Points on a hilly landscape, in no order, each with its height.
From any point a ball rolls to the lowest of the 2 points nearest to it. It stops when none of these is lower. Distance is the straight distance between rows; heights are no part of it.
k426: -5  3  37  -5  8  11  2  -13  16  3  19  21  -10  0  -9  -25  6  9  -36  12  -32  12  (h 1.48)
k821: 43  9  3  -9  15  -20  14  8  -14  -4  -20  -12  8  4  27  0  -3  -28  17  13  15  -13  (h 2.34)
k61: 7  -2  -6  0  2  5  16  -27  0  0  3  1  -6  -3  2  -13  10  17  -34  -7  -19  17  (h 2.65)
k628: 7  11  15  -10  5  14  3  -23  1  -10  11  18  4  -2  -1  -11  9  22  -29  11  -20  15  (h 2.08)
k184: 24  8  20  -10  10  1  -15  8  -16  1  0  2  22  16  41  -10  11  -3  1  30  19  -17  (h 1.47)
k676: -16  3  -7  9  -5  -18  -1  20  1  5  19  -11  -3  -11  -14  18  4  -3  20  -24  29  16  (h 4.61)
k360: 23  0  31  -13  21  -8  4  -14  4  11  -13  12  2  -1  10  -20  4  -18  -8  30  -14  -11  (h 4.54)
k423: -16  -3  10  -2  -4  22  -20  -7  -3  -5  7  24  2  3  -17  -7  15  10  -2  14  -16  0  (h 4.50)
k943: 7  -6  26  1  5  -5  -10  0  -1  14  6  5  -2  -10  -13  -23  5  -15  14  0  -10  11  (h 3.81)
k637: 15  7  -20  -8  0  8  1  -15  -37  -8  -8  13  -3  12  -5  -13  12  24  -2  12  -21  3  (h 3.30)
k482: -16  2  2  17  -10  6  -14  21  5  8  17  -19  -10  13  16  16  7  18  -1  -14  5  9  (h 3.32)
k924: 6  -7  15  8  8  11  -14  17  -8  12  -1  -4  -10  -4  2  -9  6  -21  21  3  -3  10  (h 3.51)
k565: 3  12  -44  -4  -6  -11  23  -12  -11  -12  -2  6  26  6  -16  13  -3  13  2  -4  32  -3  (h 6.01)
k203: -21  -12  -11  5  -8  24  -10  8  -11  -3  10  1  -1  11  -1  10  8  35  -10  -3  -4  -1  (h 4.34)
k658: 34  1  11  -1  2  -16  -9  20  -15  -5  -12  -9  -4  -2  -1  -9  1  -31  38  2  8  -5  (h 2.30)
k666: -23  -20  13  13  -12  15  0  -4  25  10  11  -7  -13  2  9  1  -8  4  -24  -17  -15  -5  (h 4.27)
k301: 15  -2  -17  -16  -4  4  -2  -10  -20  -18  -27  18  11  9  -8  -27  0  -2  15  22  -20  -16  (h 4.85)
k453: -12  3  1  19  -8  -11  -2  38  10  0  11  -33  -12  -10  2  33  -19  -21  16  -13  31  8  (h 2.22)
k810: -11  -13  -4  18  -6  5  1  1  20  -1  6  -21  -7  12  10  12  -15  18  -21  -31  6  -10  (h 3.89)
k713: 15  -5  21  7  -6  -3  -19  32  -1  -25  15  -14  11  11  -1  11  -7  -20  33  -7  21  -17  (h 2.21)
k962: 38  -10  12  -4  14  -13  5  19  -6  4  -14  -13  -14  0  15  -20  -14  -36  21  -1  -9  0  (h 1.88)
k528: -3  13  30  -3  12  -19  -15  16  -3  16  -3  11  13  -18  3  0  16  -20  16  19  23  12  (h 2.73)
k556: 22  8  -10  -21  -10  -14  9  -16  2  -28  -12  -6  27  15  0  2  -9  -16  17  5  17  -24  (h 4.13)
k140: 5  -2  13  -5  2  14  -3  -23  3  -7  8  12  12  15  -2  -24  -3  5  -7  7  -31  -16  (h 4.33)
k541: 11  1  35  1  13  2  -24  19  -15  5  6  1  5  20  27  -7  22  -6  1  32  3  -11  (h 0.79)
k332: -41  -3  12  -1  -5  10  -2  1  42  11  4  10  -4  -18  -4  25  -7  7  -21  -9  2  7  (h 4.62)
k672: -5  -5  -3  17  -9  5  -8  34  3  -26  13  -26  0  7  -1  24  -19  -13  25  -16  29  -9  (h 1.80)
k864: 4  -2  21  -17  2  3  -4  -6  20  2  -13  7  12  -10  -15  -3  -12  -24  21  15  2  -17  (h 3.53)
k963: -24  -19  -2  12  -4  12  -1  -7  9  6  16  10  -26  -6  3  5  16  24  -58  -13  -27  19  (h 2.66)
k155: 15  -11  -1  -1  -12  12  -1  -3  1  -13  0  -9  3  11  -2  -8  -11  -2  6  -10  -9  -27  (h 3.50)
k585: -2  -40  -9  13  8  9  11  -11  7  16  -17  -17  -24  -16  3  -7  -23  -11  -19  -11  -10  -6  (h 1.32)
k966: -13  -7  3  17  9  5  9  11  20  29  -6  -23  -18  -22  11  18  -9  -7  -10  -12  2  10  (h 3.13)
k829: 9  2  -53  -6  2  6  13  -10  -37  -10  -20  7  3  -2  -15  6  6  14  24  19  9  -1  (h 6.32)
k548: -17  -17  -17  29  -3  1  -7  15  0  16  1  -18  -28  -14  -1  13  -7  -3  -7  -21  5  -1  (h 3.65)
k328: -32  -4  37  -4  8  15  -9  -5  39  16  6  27  -3  -13  -21  -6  -8  -6  -7  14  -23  6  (h 5.03)
k987: -36  10  24  -3  10  3  -6  2  39  20  15  19  -9  -17  1  11  7  7  -35  4  -12  24  (h 4.32)
k942: -10  5  -34  -12  -5  13  -7  4  -24  -18  9  17  25  6  -16  9  14  36  14  1  19  -10  (h 5.62)
k365: -31  17  33  0  -9  2  -26  25  16  12  10  7  5  9  4  14  11  -5  9  8  6  3  (h 3.84)
k193: 44  13  -12  -6  1  -26  7  16  -36  -15  -22  6  1  8  26  -18  1  -23  26  4  6  -11  (h 2.71)
k98: -21  1  32  5  0  3  -28  40  17  1  16  0  1  5  -1  9  -2  -22  28  -5  13  8  (h 4.19)
k638: 11  5  -38  -1  2  -2  6  -6  -17  -9  -8  -6  -1  -3  -6  13  3  5  14  1  23  -7  (h 6.18)
k317: 31  9  0  -10  13  -7  10  -13  -8  0  -20  -9  10  11  28  -11  -2  -9  1  16  4  -7  (h 1.87)
k996: -39  16  1  -2  -5  3  -4  3  26  5  13  12  0  -13  -10  33  14  15  -16  8  8  12  (h 4.90)
k518: 44  11  -17  0  -3  -25  8  28  -37  -31  -3  4  6  15  12  -2  0  -15  41  -10  10  -11  (h 2.97)
k511: 3  -7  16  -5  -5  -1  1  -16  3  5  1  15  -5  -12  -26  -29  0  -12  -5  1  -32  9  (h 3.58)
k300: -8  -13  13  5  15  3  22  -10  32  26  -11  -11  -17  -23  4  0  -12  -1  -28  -8  -13  10  (h 2.59)
k819: 16  9  -11  -3  -2  -9  23  -25  13  3  7  -12  9  8  13  2  -9  20  -24  -19  9  8  (h 3.64)
k816: 20  10  -41  -5  -5  -14  22  -13  -36  -12  -21  14  -1  4  -6  -9  2  -5  26  5  -6  -1  (h 6.45)
k622: -2  14  4  5  -7  -5  -15  16  -27  -9  21  3  29  17  5  7  19  32  7  -8  20  0  (h 5.20)
k45: -23  0  12  7  -1  27  -6  -2  14  8  21  5  -14  4  7  1  15  21  -35  1  -18  17  (h 1.81)
k75: -39  6  32  3  -15  5  -25  21  25  13  18  13  -4  17  1  13  8  6  -17  5  -16  12  (h 3.33)
k23: 8  4  -18  19  4  -3  13  11  4  1  13  -34  0  6  18  21  -13  3  -4  -11  26  -3  (h 2.81)
k859: 21  -5  -28  -4  -3  -12  29  -13  4  0  -14  -14  -9  9  6  -6  -27  -11  -1  -20  -5  -3  (h 2.75)
k72: 6  5  13  -4  3  -2  14  -18  22  13  4  -9  6  -1  5  1  -10  3  -12  -8  2  -1  (h 3.98)
k186: -30  -4  -18  15  2  8  1  -11  11  8  4  4  -16  -21  -5  24  7  23  -35  -5  4  14  (h 3.11)
k363: 12  3  13  -16  -3  -16  -13  -1  10  -17  -7  1  27  -3  -5  -3  -8  -15  25  2  16  -18  (h 3.86)
k534: 16  18  -24  -19  -10  -29  19  -18  -8  -19  -3  5  20  13  0  -3  -6  -2  13  -18  3  -12  (h 4.35)
k471: 20  -3  6  -10  -3  -16  -1  -19  -16  -1  -12  13  0  -8  -20  -39  -1  -12  0  6  -40  15  (h 3.31)
k252: 27  24  -39  -16  -2  -29  21  -11  -39  -25  -30  15  11  8  4  -4  -8  -22  34  3  -2  -11  (h 6.54)
k281: 14  -14  -9  -11  -7  12  1  -23  -13  -15  -10  17  -4  12  -8  -26  -2  0  5  13  -41  -12  (h 4.63)
k625: 7  6  31  -8  8  -2  -21  -2  -10  1  2  21  20  -2  15  -17  23  -2  -2  36  -1  -2  (h 1.54)
k209: -4  -14  44  2  7  7  -21  28  15  5  8  9  -8  6  -4  -7  -4  -31  25  0  2  -9  (h 4.09)
k277: -8  -3  -26  -2  1  27  -14  -2  -35  -10  -12  18  -1  1  -13  -11  12  31  11  6  -14  1  (h 3.75)
k424: 7  14  -8  -10  4  -8  12  -22  -4  2  -11  -1  -4  -23  -8  -7  1  -5  2  10  -4  12  (h 2.62)
k307: 25  18  -19  -19  -4  -7  13  -31  -29  -11  -7  18  0  21  10  -16  8  22  -10  0  -27  5  (h 2.90)
k739: -27  2  33  2  0  23  -12  -2  20  7  22  28  -16  -2  -6  -6  7  15  -37  21  -35  18  (h 0.75)
k535: 33  13  -10  -16  -5  -15  9  -20  -16  -9  -9  -4  10  27  26  -12  2  10  -2  1  -14  -12  (h 2.43)
k730: -32  3  13  11  12  8  0  -4  21  19  14  13  -36  -22  -8  6  17  7  -37  5  -27  32  (h 3.99)
k187: -22  -4  -11  10  6  14  0  -8  7  9  0  9  -22  -35  -15  4  8  15  -36  5  -20  24  (h 3.60)
k295: -13  -19  -3  14  1  -11  10  -12  14  21  -10  -2  -25  -28  -9  6  -10  -1  -28  -30  -8  8  (h 2.06)
k673: 27  -1  -2  -11  7  -12  19  -7  3  2  -18  -20  -11  -7  11  -12  -19  -25  8  -10  -8  0  (h 2.35)
k953: 17  7  -36  -18  3  -4  -1  -7  -36  -23  -25  21  25  0  3  -14  2  -1  26  24  -9  -27  (h 5.04)
k131: -25  14  4  3  -8  -13  -9  8  12  13  13  4  5  -7  -8  25  9  5  9  -5  22  19  (h 4.86)
k201: 34  14  -26  4  -2  -12  18  19  -27  -23  2  -16  -1  20  16  8  -8  1  27  -10  14  -12  (h 3.18)
k715: -1  -18  -17  12  -11  -4  8  -12  10  -3  1  -18  -4  3  -5  -1  -19  10  -18  -31  -7  -15  (h 3.54)
k675: -28  3  17  16  -8  3  -19  20  20  22  27  -4  -7  14  6  8  4  12  -20  -12  -7  9  (h 2.76)
k180: 11  4  -11  5  5  6  6  5  -1  0  -2  -25  4  4  22  19  0  3  7  13  24  1  (h 2.42)
k824: 2  14  -7  -16  -8  5  -19  6  -32  -25  14  17  31  22  -13  7  16  38  16  -1  16  -12  (h 5.42)
k146: -13  2  -11  12  4  2  8  19  15  7  7  -34  -12  -7  6  44  -16  -2  3  -13  39  4  (h 2.55)
k358: -2  -17  3  -2  -14  21  -6  -9  9  -2  7  -4  3  23  5  -11  -4  13  -11  -10  -16  -23  (h 3.90)
k566: 17  6  -3  -15  5  -28  20  -23  -12  12  -19  5  -8  -13  -8  -26  -5  -22  6  3  -23  16  (h 3.01)
k593: -6  7  -28  -17  -13  2  11  -23  -14  -25  7  15  32  11  -19  9  3  32  -2  3  16  -11  (h 5.83)
k648: 9  -7  -17  -11  7  12  11  -29  0  4  -30  3  -6  -22  -17  -12  2  -12  1  23  -17  2  (h 2.13)
k681: -28  -15  13  3  0  28  -15  -1  21  5  2  18  -11  -7  -24  -14  4  -4  -6  17  -28  -4  (h 4.87)
k734: 21  7  -30  -12  -6  -30  25  -7  -15  -15  -5  -2  9  4  -5  5  -11  -11  23  -15  22  6  (h 4.52)
k293: -1  -1  -16  3  -5  12  19  -18  0  -2  3  -2  3  4  8  7  7  21  -29  -2  2  4  (h 3.17)
k760: 1  22  -3  1  8  -20  15  -2  -8  -1  21  -12  10  8  6  16  9  6  5  -12  31  22  (h 4.84)
k280: -20  -8  -32  23  -7  6  -7  18  -13  2  4  -15  -15  -6  -11  26  -4  14  -3  -18  24  7  (h 4.07)
k9: 15  15  35  -8  11  -17  9  -15  16  13  -2  -3  3  3  14  -18  -7  -15  -10  6  -7  -3  (h 4.29)
k522: -17  -19  29  11  4  0  1  9  33  18  0  -14  -11  1  0  -3  -24  -12  -8  -20  -9  -6  (h 4.57)
k911: -9  -3  -5  17  -5  15  -18  23  -18  0  6  -12  -9  8  11  1  18  16  3  3  -4  9  (h 3.80)
k185: -28  -24  -22  24  0  -7  7  -6  -2  12  -5  7  -14  -24  -12  18  -1  11  -38  -24  3  3  (h 2.57)
k747: -4  -6  -6  -3  -5  22  -19  3  -17  -10  -8  9  0  2  -14  -7  16  10  16  14  -4  -6  (h 4.14)
k526: -24  -1  40  -3  5  5  -1  4  41  19  12  7  1  6  -5  -6  -13  -7  -9  -8  -15  0  (h 4.80)
k169: 2  18  -1  1  0  -10  5  -3  -17  -11  17  0  14  12  0  7  10  30  -6  -10  19  18  (h 5.00)
k912: -9  1  7  7  -5  11  -18  23  -6  -9  5  -8  7  11  7  11  5  -11  26  10  18  -13  (h 2.61)
k555: 1  14  24  -14  3  -14  -9  -10  7  10  -4  19  25  -13  4  -4  14  -7  -2  30  17  -4  (h 2.15)
k895: -1  -13  32  -6  7  16  -8  8  22  6  -5  3  0  4  -3  -15  -8  -26  14  14  -4  -16  (h 3.83)
k940: -22  -4  -27  21  -9  -17  0  24  2  -1  15  -22  -4  -6  -16  25  -15  0  1  -32  33  0  (h 4.37)
k495: -6  -8  0  -5  -8  9  -13  6  16  1  -8  -10  5  -7  -12  8  -2  -11  20  9  12  -8  (h 3.10)
k419: 13  11  6  -6  10  8  -2  4  -12  -3  -4  -19  15  13  30  5  17  5  6  22  25  -4  (h 2.00)
k550: -13  -38  0  7  3  12  -1  -9  26  9  -15  2  -17  -15  -14  -12  -14  -14  -18  -3  -21  -10  (h 0.41)
k398: 7  8  16  -2  9  -8  -20  28  -20  9  0  -4  2  -8  10  -3  17  -16  29  13  24  8  (h 3.12)
k411: -11  -15  -17  6  2  17  5  -17  7  9  -25  -2  -21  -33  -17  -6  -6  -6  -14  11  -18  -1  (h 1.45)
k587: 15  -18  -16  11  -6  1  11  -1  2  -5  -5  -19  -7  9  -4  -2  -19  -13  10  -27  -2  -16  (h 3.14)
k515: 12  9  -16  3  0  -19  24  -7  -2  -4  10  -11  7  -6  -2  10  -7  -2  11  -22  29  16  (h 4.69)

Call two points neighbours if one is among the 2 nearest of the other. Go from one point of each pair to the other, from neighbour to neighbour, staying as low as possible. Name the highest point that can't be avoided.
k675, k295: k98
k541, k295: k943
k541, k672: k23
k739, k550: k187

Two balls start at each pair of points below. Name the first point that both come to, or write never.
k423, k996: never
k9, k943: never
k131, k332: k295
